A landscape with many valleys, sampled at points; each row gives a point and its height.
From any point a ball rolls to the lowest of the 5 points nearest to it. It stops when none of these is lower. Distance is the straight distance between rows; heights are no part of it.
k_31 h=38.5: [ 90  48 131 137 167  93 138 128 133 130 127 124 146 145 113 145 108 161
 141 177 103  80 149 143 106 164  57 104  67 167 100  88 198 126  95]
k_134 h=28.9: [152 184 108 111 127 153 149 140 120  71 135 116 104 112 127 140 101 117
 135  74 133 135 136  99 159 133 167 104 166 162 159 151  60 133  83]
k_498 h=42.6: [125 187  42  94 173 115 157 163  84 110 158 143  93 111 126 137 142  99
 114 139 128 118 147  94 143 152 182 111 140 156  81 136  78 115  49]
k_803 h=17.3: [113 137 160 107 110 120 127  74 164  68 143 137 138 106 106 127  77 129
 142 115  72 141 144 136 114 175 126  76  92 159  95 130 106  83 100]
k_889 h=41.1: [143 187 107 121 110 139 150 149  98 126 126  99 114 132 201 105 202 136
 124 140 206 161 109 117 131  98 171 171 190  50 125  99 181 159 174]
k_128 h=63.0: [144 142 105 104 189 135 162 145  69 151 135  79 101 107  93 145 147 129
  77 121 127 168  95 103 114 124  80 159 116 136 151 128 158 121 113]
k_644 h=41.0: [116 207 123 166 146 125 159 148  81  87 100  91 117 138 153 158 155 146
 139 134 169 168  87 122 137  95 163 169 177  80 169  93 143 123 143]
k_438 h=31.3: [142 114 130 156 167 172 135 132 108 180 134 144 105 132 130 104 174 135
 106 145 178 145 108 107 132  54 112 149 148  68 175 149 159 158 194]
k_196 h=62.7: [ 90 195 138 137 176 126 146 165  90 126 149 128 107 127 116 121 127 143
 138 120 143 118  92  80 137  46 132 129 128  70 187 111 136 159 161]
k_435 h=18.5: [154  91 138 123  88 165  96 123 157 190 137 134 118 150 139  88 181 128
 138 126 145  90 128 138 143 139 153 166 128 120 105 142 132 147 143]
k_280 h=25.0: [160 146 117 142 109 155 134 124 122  84 131  87 143 126 161 138 113 132
 144 145  56 191 108 179  77 141 141 151 176 114 129 115 108  79 152]
k_141 h=52.0: [ 71 110 158  95 179 105 139 107 104  76 166 110 118 129 151 114  95 132
 151 120  31 173 163 135 103  93  71 142 136 124 198 121 136 139 190]
k_681 h=56.7: [ 88 207  72  90 160 135 177 183  81 104 141 110 113 123 118 157 111 153
 113 108 108 167 106 138 104 109 155 122 130 144 135 100 108 101 105]
k_383 h=27.3: [136 157 133 151 118  87 139 168 142 110 109 172 145 148  90 133 156 101
 127  82 199  99 134  82 162 105 161 112 108 106 115 134 145 181  82]
k_288 h=21.1: [153 178  99 115 122 140 135 132 130  78 127 121 122 132 155 145 113 128
 145 113 109 165 126 134 133 112 171 140 164 154 136 135  87  98 154]
k_109 h=14.1: [168 122 175 145 121 160 142  87 158 112 141 100 164 113 134 128 127 144
 117 149  49 112 114 176 101 182 131 153  88 172 137 115  92  71 120]
k_672 h=22.7: [126  74 166 158  90 110 111 103 186 187 112 165 110 102 175  82 152 151
 150 128 163  90 169 168 145 156 163 107 106 174  73 120 121 131 121]
k_117 h=20.6: [120 140 135 129  88 170 141 116 136  80 123  98 170 120 111 129 116 148
 114 124  42 170  83 170  75 182  97 125 107 136 149 114 133  61 157]
k_458 h=18.4: [136  80 152 201 100 132 102 109 157 177 112 126 127 131 145 115 144 164
 156 140  88  93 159 126 134 149 157 124 125 168  61 118 131  79 155]
k_313 h=14.5: [139 120 120 126 126 107 108 103 162  89 136 155 122 109 124 109 109 113
 184  97 153 125 172 111 146 114 165  81 145 161 133 143  85 116 124]
k_811 h=20.4: [ 94 143 131  99 104 139 130 112 121  96 146 133 113 138 141  96 109 118
 155 128  48 148 137 130  89 114 138  97 133 106 131  96 133  91 223]
k_870 h=29.1: [161 151 128 123 117 144 159  99 145  87 132  97 149 113 114 137 129 120
  88 118  63 140  95 159 115 191 140 150 102 160 147 118  98 109 104]
k_236 h=25.7: [124  86 147 148 127 177  96 122 129 163 140  93 104 127 153  99 166 140
 114 140  67 119  92 153  85 151 136 170 136 116 126 103 120  93 170]
k_748 h=35.3: [152 114 165 133 139 113 124 128 142 128 157 130 150 156  86 101 173 116
 111 128 154 109 124 100 141 100 143 171 115  90 125 134 151 148 106]
k_351 h=22.0: [170 139 114 167  90 183  75 103 115 154 123 109 138 186 130 160 168 134
  96 150 208 110  85 103 161 129 172 183 185  93 101 109 166 127 133]
k_589 h=33.4: [130 152 137 103 144 148 154 139 139  85 136 123 128 116 126 127 107 114
 110 141  38 156 103 173 107 150 105 163 119 137 170 113 106  86 135]
k_676 h=39.5: [138 151 157 152 198 160 140 135  85 130 126 121 121 120 111 159 112 153
 103 126 147 162  86 127 134  93  82 160 114 110 199 109 177 119 151]
k_305 h=31.5: [ 89 164 145  87 140 109 142 135 136  88 147 123 103 125 109 118 131 112
 130 126  93 127 132 113 132 108 131 137 113 113 158 133  99 152 139]
k_744 h=16.8: [111 129  98 128 120  73 150 117 164  86 101 152 142 125 107 142  77 129
 143 151  97 143 141 134 112 185  96  42  81 173  50 116 137  96 110]
k_871 h=43.2: [143 170 119 160 197 127 162 175  89 136 122 112 111 118 117 164 129 163
  98 102 175 161 113 104 125  84 111 164 125 101 180  95 200 150 118]
k_796 h=12.1: [121 145  88 105 116  99 154 116 146 108 121 137 108  92  84 138  92 111
 119 112 117 138 161 116 118 160 105  50 116 190  97 129 112  96 117]
k_347 h=77.4: [120 201  68  93 193 125 200 164  85  94 139 117 140  97 139 140 143 147
  97 110 144 174  89 145  94 114 147 205 138 102 166 111 139 134  72]
k_723 h=22.5: [114  87 111 146  88 149  92 100 152 228 131 171 127 142 107  75 175 144
 120 175 174  80 169 121 112 118 135 192 140 141  92 160 163 109 114]
k_667 h=20.5: [164 128 128 127 113  62 124 132 156 140 133 165 154 134 121  99 186 108
 130 101 191 129 132  97 189 103 177 113 150 119  88 161 142 175 123]
k_27 h=24.5: [ 56 130 131 114 101 120 141 112 153  52 129 144 120 148  93 130  74 118
 161 132  79  93 153 140  97 147  98  72 123 125 124 118 162 141 129]
k_987 h=17.9: [170  96 113  94 143 134 122  77 183  70 140 135 123 122 154 113  92  85
 158 130  88 121 174 151 151 139 177 107 143 163 124 123  93  95 129]
k_135 h=39.6: [105  70 133  81 148  69 138 115 154  97 144  99 109 142 119 137 110 108
 123 151  83 108 125 148 104 174  81 104  59 157 118 111 167 156  74]
k_855 h=20.3: [ 77  78 169 158 138 148  76 125 111 191 144 133 145 146 107 119 115 142
 152 168 114  93 159 115 138  82  77 124 114 111 161 159 147 116 183]
k_68 h=22.3: [123 118 157 136  94 160 112 114 122 195 114 128 108 133 169  96 141 137
 126 119  93 107 136 159  85 127 134 132 132 112 111 101 119 124 172]
k_463 h=23.1: [135  95 106 115 122 131 102 112 145 177 153 135 142 127 117  92 195 117
 110 145 161 110 126 112 149 101 146 164 129  87 109 172 169 163 145]
k_779 h=32.3: [ 73  74 165 147 144  79 111 134 155 158  90 174 138 135  93 155 108 123
 131 151 129  87 132 122 115 132  75 115  71 136  92 107 170 127 106]
k_892 h=13.1: [166  99 147 165 117 114 112 113 146 153 135 104 133 137 140 115 157 149
 154 152  96  93 105 134 140 154 167 141 112 132 123 117 102 119 125]
k_945 h=30.6: [149 132 123 167 100 136 122  85 156 166 158 169 172 160  99 131 184 105
 124 129 204  98 124  74 164  54 164 133 145  77 107 164 193 161  96]
k_828 h=21.2: [171  82 139 225  92 159  64 136 121 201 105 162 156 149 138 145 113 142
 186 128 150  80 120 117 166 126 145 105 159 159  83 151 107 111 134]
k_770 h=29.2: [148  81 151 147 159 185  97 103 116 169 163  95 150 151 114 104 178 147
 130 142 144  87 116 106 130 110 136 217 141 113 123 151 142 135 147]
k_115 h=17.5: [121 161 101 128 120 114 153 178 106 132 108  97 101  96  82 141 119 106
 106 110 109 129 106  99 121 142 115  88 109 125 117 144 108 112 100]
k_213 h=28.7: [133 196 118 113 145 126 166 164  91 121 100 119 103 132 107 147 134 123
  99 100 141 115  94  98 135 123 140 125 122 111 148 123 119 154  90]
k_440 h=23.6: [ 94 111 174 119 132 150 121 111 107 121 127 121 148 114  87 135 114 147
 107 122  37 126 115 110 102 130  78 131  77 122 163  95 137  87 160]
k_638 h=13.8: [128 137 139 181 107 122 128 175 109 151  85 154 110 117  76 170 104 109
 117  95 128  94 118 108 142 124 121  88 110 135 118 122 121 127  88]
k_156 h=37.7: [137 136 154 169 177 165 107 107  90 185 164 153 129 137 137 127 126 175
 116 125 149 160  90 129 126  65  88 154 151  96 172 136 162 110 196]
k_133 h=41.4: [141 152 135 137 126 149 150 153 104 114 121 114 123 140 100 155 129 128
 114 133 112 157  80 119 125 132 130 171 126  99 155 123 126 132 119]
k_125 h=26.7: [ 79 164 141 124 141  75 135 186 120 120 107 177 139 141  95 123 120 114
 158 115 158  95 166  80 152  79 122  84 116  93 128 140 130 206 100]
k_87 h=14.2: [156 135 136 156 105 104 117 123 134 132 119 153 136 125 139 135 135 111
 183  82 168 127 138  91 157 107 157  88 161 136 122 161  75 160 128]
k_77 h=20.1: [159 126 109 151  92 164 113 114 116 171 138  99 132 167 143 122 168 129
 110 135 192 112 108 101 171  97 167 150 168  80 102 147 167 169 152]
k_585 h=25.3: [121  64 146 116 104  78 105 140 151 148 108 164 157 164 140 101 174 144
 126 174 160 125 156 125 148 117 137  94 106  97  99 162 151 162 136]
k_953 h=7.4: [177 124 148 165 102 171 111 116 139 142 126  94 152 118 139 160 122 146
 138 154 114 145  95 152 127 182 152 152 134 165 120 148  88  94 135]
k_817 h=37.8: [109  84 126  96 155  55 161 139 171  94 119 150 133 181 127 134 127 112
 123 119 124 107 140 122 112 159 110 131  88 141 106  93 165 194  65]
k_308 h=21.8: [114  95 163  94 132 172 111  86 117 210 176 146 111 104 140  98 176 177
  67 124 142 132 170 155 104 114 106 203 109  84 135 162 140 137 161]
k_278 h=24.8: [110  83 126 135 136 165  70 106 130 233 128 161 115 131 137 102 139 177
 115 158 151 105 142 131 120  81 100 167 126  87 148 173 151 117 170]
k_766 h=46.9: [ 62 150 107  90 159 134 166 121  92  65 168 152 125 120 112 135  97 134
 120 113  43 192 142 137  78 109  65 145 128 151 194  85 152  74 140]
k_19 h=13.7: [148 145 139 149  81 149 120 122 150 113 108 138 146 101  76 144  94 132
 138 109 101 135 107 122 103 145 137  82 104 137 125 131  86  97 114]
k_55 h=28.3: [ 97  74 171 112 150  67 124 134 149 133 105 161 155 165 104 139 137 108
 140 159 156  89 135 135 133 117 105 141  81 141 101 100 172 152  88]
k_177 h=25.5: [126  75 145 108 119  66 122  87 202 105 129 166 116 164 195  83 132 136
 157 142 148  98 170 166 131 146 161  82 111 141  85 111 124 158 116]
k_168 h=14.3: [132  71  84 134  80 157 163 109 157  39  98 131 135 111 150 142 118  95
 173  86 175 133 139 120 190 120 157 111 170 184 172 145 104 105  75]
k_483 h=35.9: [130  85 108 117 157  46 138 130 144  97 100 127 131 136 121 128 135 128
 106 161 103 135 100 139 136 167 114  91  81 176  73 110 169 127  93]
k_821 h=22.8: [135  97 159 142 183 134  86 105 133 153 171 158 153 130  92 121 125 145
 129 141 152  76 154 109 139  95  76 168 101 110 137 155 146 146 129]
k_395 h=11.5: [112 137 123 109 125  72 137 135 153  89  95 138 117 135  96 141 103  96
 136 103 120 116 152 108 129 133 127  86 102 143 104 111 107 151  98]
k_922 h=13.3: [143 122 133 156  92 137 121 117 142 120 103 151 148 105 117 140  87 115
 198  70 134 121 138  94 139 104 151  63 151 144 129 135  82 116 149]
k_722 h=21.0: [157  98 145  72 107 124 117  82 182 146 130 138 103  91 185 100 103 130
 162 107 127 100 167 176 138 164 154 113 135 171 105 102 116 116 127]
k_188 h=28.2: [ 88  49 168 136 132 111  82 129 160 151 134 157 155 167 130 101 177 173
 160 200 146  88 175 126 128  97  83 136  95 120  97 166 180 163 126]
k_648 h=21.9: [141 104 162  96 145 122 114  92 147  98 157 102 130 133 139 102 133 131
 128 143  42 123 117 133 120 144 135 157 104 133 138 114 111  99 151]
k_659 h=34.9: [173 131  77 127 140  85 171 152 139 131 136  91 127 101 110 127 134 107
  81 129 127 136 104 118 135 181 149  99 104 171 119 145  89 118  78]
k_597 h=51.5: [ 99 200  94 164 155 121 158 187  78 136 125 132 104 120 171 138 148 169
 172 142 200 180  94 135 137  86 167 168 157  52 173 104 185 128 169]
k_632 h=22.4: [156 100 127 117  88 175 101 122 134 159 103  85  98 115 184 131 120 108
 156  79 173 129 129 146 130 140 157 100 181 126 136 121  96 144 161]
k_122 h=27.1: [105  71 141 147  77  80 101  95 159 170  98 168 105 106 181 100 103 136
 172 117 136 116 203 159 120 125 151  33 116 147  81 129 115 156 159]
k_864 h=60.1: [110 229  86 132 120 143 156 183  87  82 127 125 149 116 143 165  92 139
 116 118 128 195 130 157 103 125 155 124 169 148 159 126  87 103  98]
k_198 h=22.6: [131  96 140 166  86 189  71 132 109 215 105 124 110 153 148 120 132 143
 124 129 121 103 113 146 126 127 139 136 146 108  96 133 127  99 164]
k_189 h=31.1: [ 89  79 163  98 131  81 112  93 162  93 160 115 124 152 149  87 135 110
 153 150  81  96 144 143 125 127  96 130  98  84 151 138 130 171 149]
k_624 h=28.1: [103  84 157 101 179 104 104 126 123 129 156 102 115 121 106 134 102 128
 114 131 110 113 163 127 125 121  58 143  71 117 148 104 150 179 120]
k_581 h=10.2: [161 150 139 142 183 141 122 126 101 168 143 133 127 139  83 153 146 132
  90 111 195 122  93  92 121  70 111 167 113  96 170 126 160 140 133]
k_407 h=30.3: [ 79  93 136 120 125  93 106 122 159  91 142 132 108 163 107 112 144 113
 165 156 107  93 139 134 149 121 132 102 106  96 137 128 123 185 126]
k_825 h=21.3: [163 100 123  85  91 172 120 101 138 123 127 124 105 113 158 120  74 126
 166 105 117 165 140 162  97 144 140  98 179 155 113 111  92  88 172]
k_784 h=67.3: [117 166 109  67 184  96 186 141 115 120 156 114 103 108 102 128 162 102
 109 116 119 124 118  96 132 136 116 161 122 104 143 134 116 154  89]
k_844 h=42.1: [184 173 133 131 119 141 140 147 121 101 143 119 150 165 136 134 157 112
 131 104 164 127  96  76 167 115 184 158 172 109 126 136 107 161 114]
k_851 h=12.9: [167 132 122 182 107 139 128 144 129 143  71 121 134 104 120 179  85 143
 149  91 175 116 113 117 148 141 130  66 127 157 142 158 105 145  95]
k_992 h=51.0: [146 217 131 103 143 119 170 161  97 102 145 128 113 127 115 142 139 110
  97  98 147 121 113  82 158 123 160 171 132 119 144 130 124 167  69]
k_543 h=31.9: [174 157 117 106 114 160 153 114 149  62 142 118 138 121 150 143  90 104
  97 157  64 179 131 190 101 153 161 142 167 160 168 132  81  95 135]
k_449 h=32.0: [171 161 129 145 120 126  87 120 103 122 106  67 143 128 192 159 151 111
 113 140 189 188  89 163 177 181 132 185 178 104  96 116 108 112 165]
k_616 h=23.0: [132 131 156 193  91 178 104 141 116 171  95 150 147 170 101 138 122 157
 146 131 164 105  77 103 159  95 129 119 138 103 144 135 130 106 124]
k_789 h=28.0: [ 79  61 129 114 115 138  98 102 138 139 149 115  86 135 154  98 143 152
 131 160  96 122 173 133 111 119  90 102  97  70 150 156 166 186 171]
k_324 h=26.4: [123 176 129  93 127 142 139 122 127  54 146 147 115 130 101 132 101 130
 134  97  83 149 179 120 118 105 122  66 159 149 131 117  71  84 136]
k_94 h=37.4: [174 183  77  95 130 123 161 151  96  86 133 119 109 107 140 166  95 107
 100 115 149 155 134 131 147 159 160 125 152 164 138 131  67 142  65]
k_250 h=23.3: [131 118 159 168  78 142  95 111 152 197  91 154 119 122 147 102 118 145
 176  96 121  95 150 135  97 146 129  61 140 134  69 125 114  86 173]
k_499 h=16.7: [142 161  71 106 150 106 160 145 115 104 107 132  97  88  99 136  86  95
 106  95 129 147 141 119 138 159 155  51 115 180 110 130  62 105  86]
k_908 h=14.9: [140 142 118 142  94 147 113 131 137 121 116 125 136 130 143 119 113 121
 162 116 105 124 119 114 122 112 150  69 148 122 127 129  95 108 178]
k_161 h=43.1: [119 183  94 104 107 157 188 124 109  26 165 170 157 128 129 115  85 137
  99 132  71 202 128 171  72 123 104 131 167 157 143 107 126  58 171]
k_421 h=11.1: [165  91  91 138 114 106 159 139 150 123  94 132 158  87 122 153 127 102
 138  93 163 152 130 135 162 167 133  81 120 201 136 150  95 120  54]
k_245 h=27.4: [150 133 159 150 140 159 102 135 126 158 123  79 136 139 140 152 162 137
 112 145 139 129  72 131 125 123 144 180 158  86 150 122 149 117 150]
k_171 h=26.8: [102 163  92  99 151  34 148 165 116 109 124 149 106 156 130 129 122  89
 132 102 139 111 154  95 166 135 141  96 122 142 102 115 107 166  72]
k_352 h=33.1: [ 93  79 178 192 104 108  83 143 149 157 104 174 156 146 102 127 119 142
 165 155 119  74 128 115 144 106 125  97  81 125 104 136 134 115 145]
k_422 h=19.9: [172  85 162 136 131  65 104 123 172  94 129 123 165 130 149 115 143 111
 163 102 147 126 136 133 188 146 157 120 124 151 115 125  98 147 108]
k_708 h=50.9: [ 86 190 120 148 127 147 174 149  87 104 126 112 133 102 120 149 102 137
 120 116  70 179  91 155  96 103 111 167 133 127 168 113 142  91 130]
k_301 h=19.4: [176  95 119 161  97 148  73 120 123 172 117 146 156 165 149 108 154 140
 145 128 198  75 111 146 181 132 159 176 178 143  77 146 134 118 108]
k_345 h=54.5: [156 145 132 153 149 163 128  94 122 143 148 105 132 143  78 140 159 115
  95 109 176 114 103  86 136 108 120 216 141  91 147 130 174 134  87]
k_853 h=12.4: [104 140 140 174 122 148 100 129 102 156  77  96 113 133 172 149 122 133
 142 123 135 187  81 175  77 145 134 142 181  88 121 106 169 104 194]
k_47 h=27.5: [164 182 126 151 108 141 139 144 106 131 104  74 147 138 117 174 136 111
  95 147 168 156  73 131 153 166 134 162 155 100 160 113 117 134  82]
k_330 h=18.1: [114 161 158 141  55 183 110 126 144 156 108 139 117 137 192 127  91 122
 128  81 136 165 144 197  65 127 127 140 166 115 129  90 101  95 191]
k_318 h=55.7: [117 180 129 145 179 156 153 170  87 121 141 107 130 108 152 124 167 147
 138 120 181 146 104  97 116  74 163 177 147  76 178 112 145 153 158]
k_613 h=25.8: [132 186  91 111 120 168 131 145  81 101  97 104 119 111 186 157 115 128
 175 128 162 192 147 147 121 126 161 124 220 137 148 129 108 107 159]
k_476 h=25.1: [173 149 133 118  86 133 127 129 110 163 123 123 116 137 180 103 143 130
 126  85 180 129 115 120 169 127 171 148 181  94 116 141 100 185 135]
k_33 h=40.7: [101 111 127  77 178 124 146 118  87 115 151  78 128 100 114 150 109 119
  77 112  39 154 122 150  77 172  67 131  99 141 179 120 141 105 137]
k_850 h=7.0: [122 100 198 132 168 144  85 118  90 146 156 105 139 129 127 130 136 148
 129 133 106 130 131 126 111 113  72 161  87 116 147 135 129 123 182]
k_756 h=23.2: [100 124 151 120 114  88 153 100 155  78 137 117 124 100 115 147  95 109
 100 148  83 114 134 161  97 193 109  86  60 161  86 100 134  85  77]
k_296 h=8.9: [147 119 104 125  94 187 108 101 113 197 133 108 135 158 159 125 175 134
  99 158 207 110 125 121 127 127 144 213 175  78  98 105 174 125 125]
k_768 h=4.5: [165 112  95  94 120 117 169  84 168  73 121 139 122  61 110 140  77  89
 136 133 141 150 153 148 146 175 111  63 116 200 137 133  97  99  63]
k_587 h=38.1: [103 111 119  70 157 118 132  99 119 147 149 113 100 117 159  85 183 118
 120 138 119 160 119 140 106  95 127 162 133  94 163 146 131 152 194]
k_621 h=36.6: [ 91 191  90  85 126 144 157 142 117  42 160 136 118 121 112 143  73  94
  71 129  47 164 143 147  87 116 129 140 122 166 141 111 107  89 123]
k_580 h=50.5: [141 171 120  79 142 140 152 146 128  63 152 124 110 140 136 139 118 109
 105 138  71 155 123 140 111 135 150 193 154 164 177 135  87 127 116]
k_535 h=10.0: [105 118 111 101 132 139 163  83 174  41 107 164 111  99  80 141  56 106
 167 117 143 138 198 137 145 150  95  65 110 196 128 113 100  79  87]
k_323 h=30.0: [160 136 126  99 112 109 138 127 124 124 142 120 110 148 181 110 153  93
 134 119  89 134 106 152 131 125 180 153 176 120 129 127  86 150 170]
k_593 h=76.9: [104 183  60 132 141 137 155 177  71 143 110  86 118  90 118 154 129 138
  76 153 123 168  61 116  97 135 124  94 135 120 163 132 174 124 124]
k_163 h=39.1: [107 155  87  98 185  97 167 191  91 142 108  93 102  91  85 118 138 105
 115 126 123 118 109  55 149 109 135 114 120 100 118 120 163 140 111]
k_884 h=23.8: [138  97 143 124 154 187  84 102 138 188 186 127 121 112 129  84 154 176
 128 176 149  85 172 113  99 105 118 201 149 115 103 177 157 118 145]
k_386 h=19.1: [139 118 152 127  93 178  95 118 124 215 128 129 122 138 154 101 154 178
  89 152 138 110 116 168 105 133 127 217 142 111 111 117 130 134 140]
k_131 h=47.0: [128 144 137  78 188 121 148 110 120  90 180 112 131 115 130  87 169 110
 128 131 104 144 131 107 118 107 123 185 127  97 174 141 115 162 160]
k_739 h=24.6: [166 142 134 112  78 153 115 139 104 154  98  96 114 147 204 132 133 122
 124 104 184 159 105 162 137 149 159 174 169  93 109 121 120 151 163]
k_52 h=58.4: [143 107 142 122 163 132 146 112 128 133 147  92 126 104  93 136 141 119
  89 120 101 119 103 117 137 166  84 184  94 132 146 133 136 132  97]
k_943 h=35.7: [101  60  87 139 151  89 162 121 123  88 134 129 112 160 124 152  69 133
 142 139  86 103 135 118  88 147  51  50  97 135 100 105 231 152 104]
k_783 h=51.8: [154 198 103 109 127 127 163 159 102 108 114  89 136 119 115 150 128 114
  76 129 114 169  87 154 123 171 131 153 136 132 158 125  84 118  87]
k_688 h=11.9: [107 150  31 100 133 138 165 139 108  74 135 160 119 103  76 136  83  94
 155 127 144 137 170  95 128 136 120   9 141 184 100 131  89  85 101]
k_634 h=22.2: [132  96 130 104 116  93 118 126 169 171 148 148 106 146 165  70 158 125
 145 152 116 107 157 164 135 142 141 121 118 121  83 135 132 143 150]
k_431 h=16.5: [167  85 162 170  97 104 110 112 149 149 118 162 183 144 153  96 156 140
 174  84 192 113 123 112 187 116 164 123 141 147  94 143 120 162 137]
k_524 h=27.9: [ 92 145 104  88 147 130 158 159 104 109 129 116 105  91  91 144 108 104
  93 116  51 154  95 110  95 144  85  92 114 136 155 131 152 108 133]
k_913 h=37.0: [ 50 136 122  68 162 100 127 140 106  89 138 131  89 131 113 136 102 116
 130 122  91 119 158  94 122 120  78 102  99 124 166 118 146 158 118]
k_320 h=60.2: [121 215  62 117 131 154 171 193 109 103 151 122 154 111 124 144  69 128
  77 148 138 189 124 165  89 149 132 107 181 180 140 114 107 104 124]
k_701 h=22.1: [115 175  37 127 146  95 150 192  99 112 112 119 133 102  92 145 126 126
 127 149 111 128 100  68 151 120 147  41 121 146 111 164  86 120 100]
k_147 h=22.9: [169 100 165 118  61 180 130 108 153 176 129 127 116 112 211 127 130 125
 140  76 152 121 153 168 135 156 142 150 142 142 122 129  88 144 140]
k_734 h=31.7: [ 69  83 176 158 141 116  82  97 139 140 138 152 158 142 113 104 145 159
 142 168 100  66 155 126 136 134  94 149  79 145 114 111 171 118 129]
k_477 h=19.0: [167 109 143 162 128 120 131 116 157 111 121 118 154 120  98 136 132 138
 117 100 111 107 129 155 167 167 153 156  91 167 117 139  92 117  84]
k_162 h=21.7: [113 116 159 170 149 161 107 128  93 162 126 112 161 139 107 138 111 147
 112 115  99 139  72 113 119 108  91 138 104 114 187 129 136 102 154]
k_500 h=31.2: [172 155  83 109 137 178 158 119 144  68 145 132 139 107 128 149  71  97
 111 122 119 152 170 130 128 145 142 111 163 189 169 138  72 105 103]
k_231 h=28.8: [188 128 152 168  90 144 106 133 126 132 141 102 156 154 116 139 139 120
 114 108 171 124  94 119 175 161 164 157 155 116 119 141 120 163  99]
k_488 h=29.5: [ 91  97 157 153 102  75  92 115 174 101 113 160 142 161 164 118 123 147
 163 167 107  93 148 154 129 110 143  53 104 118  83 129 136 167 138]
k_897 h=23.4: [135 209 130 139 112 109 120 142  83 159  81  99 101 127 193 166 151 114
 131 121 227 177 121 148 141 126 149 164 191  79 105  88 152 130 177]
k_797 h=26.1: [120  98 140 174 105 125  94 137 154 194 117 193 168 141 102 105 180 135
 145 154 202  97 147 105 179  84 155 130 120 107  86 176 149 157 121]
k_880 h=39.4: [131 123 139 129 200 139 133 136  77 173 132 108 113 101  88 147 124 138
  90 112 134 127 115 112 120 101  65 152 100 130 171 136 158 147 131]
k_317 h=11.6: [168 171 148 160 103 167 124 150 117 114  87 108 150 131 130 193  99 134
 123  90 143 163  98 125 124 151 130 117 147 138 150 119  79 115 124]
k_630 h=23.7: [113 121 184 120  55 152 118  98 176 185 122 142  87 117 176  97 129 132
 104  81 121 108 170 183 117 146 147 126  98 143 124 119 104 124 153]
k_467 h=24.7: [ 90  75 146 124 116 157  75 130 122 208 133 158 106 118 138  93 133 180
 109 174 139 113 167 128 116  94  72 119 100  72 135 176 151 128 172]
k_899 h=27.0: [ 90  65 133 178 106 148  77 121 134 208 116 157 125 133 140  79 145 144
 127 191 137  51 172 140 124 114 112 142 108 128  81 149 146 102 156]
k_804 h=26.2: [110 112 144 132  91  79 112 134 129 155 109 147 112 144 121 102 152 113
 145 135 158 120 132 102 149  90 150  96 122  78 120 144 139 165 169]
k_726 h=28.6: [105  64 142 148 125 114 107 118 164 146 143 186 182 162  84 130 150 137
 157 166 186 101 166 110 149  76 109 147  88 112 104 167 151 151 112]
k_86 h=12.8: [140 124 123  93 143  90 157  62 160  67 103 160 144 109 122 114  77 120
 139 145 117 141 159 160 101 185  85  55  90 187  74 104 121  89  83]
k_742 h=41.7: [119  81 135  71 197  98 130 106 137  96 175  75 126 126 127 147 111 116
 109 132  74 124 148 147 111 177  62 151  85 145 136  99 142 149 109]
k_642 h=25.2: [124 122  73 131 166  47 145 178 121  76 113 112 128 119  83 146 126  99
 135 156 105 120 110  90 154 148 121  56 108 151 100 139 111 165 101]
k_641 h=7.1: [123 107 128 106 154  67 125 159 138 155 106 141 144 147  70 134 147  85
 119 116 158  93 123  86 136 112 108 128 111 120 103 138 169 187  98]
k_857 h=30.2: [ 66  46 133 159 109 114  82 129 164 175 111 199 152 163 150 115 151 196
 169 232 156  75 171 125 118  80  85 123 114 132 104 169 181 141 129]

Call two points neighbours if one is among the 5 nearest of the other. Go from one point of each pair to the other, from neighbour to neighbour, staying as low as possible. Name the highest point that can't be avoided.
k_853 / k_395 => k_825
k_768 / k_850 => k_616
k_581 / k_953 => k_438
k_768 / k_395 => k_796
k_953 / k_395 => k_851

For each start below, name the point where the ball stops.
k_301 => k_768
k_500 => k_768
k_811 => k_768
k_784 => k_395
k_992 => k_395
k_94 => k_768
